A landscape with many valleys, sampled at points; each row gives a point and its height.
From any point a ball rolls to the lowest of the 6 points nearest to it. It stops when none of these is lower. Distance is the straight distance between rows; heights are no part of it.
Q_405: [ 36  -3  -6 -38 -11 -45   0  12  24 -25]  (h 71)
Q_923: [ 12 -33 -36 -21  12 -63  -2  35  48  -6]  (h 336)
Q_224: [-17 -21 -52  37  13 -46  32  31   8  60]  (h 452)
Q_454: [ 16  39 -32  -4 -18  28  34  29 -35  39]  (h 350)
Q_415: [ 37  -5 -25  -6  -8 -49   4  19  11  23]  (h 629)
Q_616: [-34 -17 -82  29   9  -6  41  48 -23  71]  (h 516)
Q_631: [-14  21  28  30   3  56   7 -28 -30   7]  (h 162)
Q_477: [ 31  16 -36  12 -14 -12   9  30 -14  49]  (h 556)
Q_416: [ 29  18  34   2  -9 -10   8 -26 -15 -16]  (h 109)
Q_838: [ 21 -23 -28  -5   0 -57   2  28  23  17]  (h 506)
Q_152: [ 17  11 -48   9  -9  -3  13  44 -15  61]  (h 435)
Q_220: [  2  31  24  22 -11  41  15 -27 -31   5]  (h 174)
Q_396: [ 13 -11 -36 -49  14 -38  -7  36  51 -47]  (h 406)
Q_176: [ -1  -2  36 -37  -3 -11 -12 -37  18 -71]  (h 215)
Q_663: [ 26  -1   3 -47  -5 -23  -9   2  19 -61]  (h 438)
Q_959: [  0   0  62   9   1  -4  -2 -46  -3 -32]  (h 157)
Q_456: [  0  29 -50 -21 -28  35  32  39 -37  43]  (h 317)
Q_787: [-52   1  21  36  16  82 -31 -25 -25  24]  (h 237)
Q_572: [-19 -29  68  19  24   5 -56 -46  16 -13]  (h 159)
Q_909: [ 27   3  -8 -58   0 -25  -7  21  33 -63]  (h 57)
Q_64: [-68 -28  14   0   2 107 -44 -14 -27  39]  (h 553)
Q_622: [ 36  30   6   4 -22  -1  12   0 -17  14]  (h 315)
Q_277: [ 44  16   2  -7 -16 -30   3  10   1   5]  (h 486)
Q_483: [  9  -4  49 -15  -1 -15  -3 -37  11 -53]  (h 165)
Q_421: [-10 -23 -42  33   9 -55  23  36   6  48]  (h 453)
Q_423: [  7  -2 -53  21   0 -25  14  39  -4  58]  (h 15)
Q_387: [ 36  19 -22  11 -17 -14  15  23  -9  34]  (h 605)
Q_979: [ 15  14  13 -56   2  -8  -5 -12  26 -89]  (h 70)
Q_745: [-24 -54 -50  -4  15 -72  20  28  44  -6]  (h 263)
Q_10: [-50   1   8   2 -15  95  12 -13 -41  10]  (h 288)
Q_55: [ -5 -24 -44 -33  15 -57  -1  38  50 -18]  (h 260)
Q_360: [ 10  31 -42  -4 -25  43  25  26 -40  42]  (h 304)
Q_115: [-30 -27  62 -13  32   2 -54 -42  29 -69]  (h 102)
Q_344: [-25 -11  54  37  27  41 -50 -43  -7  13]  (h 141)
Q_424: [-21  -2  52  42  13  36 -21 -41 -11   1]  (h 111)
Q_129: [ 21  11  37  -5 -18  -8   9 -22  -4 -32]  (h 114)
Q_808: [-19   5 -66  16  -3   5  21  51 -16  73]  (h 446)
Q_311: [-35 -10  45  38  26  51 -46 -31 -11  20]  (h 152)
Q_674: [ 42  14  20 -22 -17 -22  -1 -11   2 -24]  (h 232)
Q_643: [ 33  27 -11   8 -16   1  20   9 -23  29]  (h 443)
Q_128: [-40 -48 -58 -19  37 -59  23  33  59 -32]  (h 224)
Q_250: [-11   9  45  41   2  33  -4 -43 -16   1]  (h 129)
Q_735: [ 16  40  11  12 -24  26  28  -7 -37   6]  (h 242)
Q_343: [-22  -9  63  42   9  19 -30 -44   0  -5]  (h 127)
Q_273: [ -8 -22 -54 -34  34 -47  -5  45  61 -43]  (h 110)
Q_50: [ -3  36 -24   0 -32  63  33   8 -50  20]  (h 252)
Q_956: [ 28  11  28 -27 -14 -26   2 -13   9 -45]  (h 214)
Q_936: [-27 -35  63   2  29   4 -64 -47  29 -40]  (h 154)
Q_520: [-11 -24  61   7   7  -1 -33 -51   8 -35]  (h 155)
Q_318: [-16  33  -4   4 -16  60  29 -11 -47  11]  (h 219)

For each start below, name the point where the ball stops.
Q_456: Q_416
Q_10: Q_424
Q_454: Q_416
Q_128: Q_909
Q_923: Q_909
Q_745: Q_909
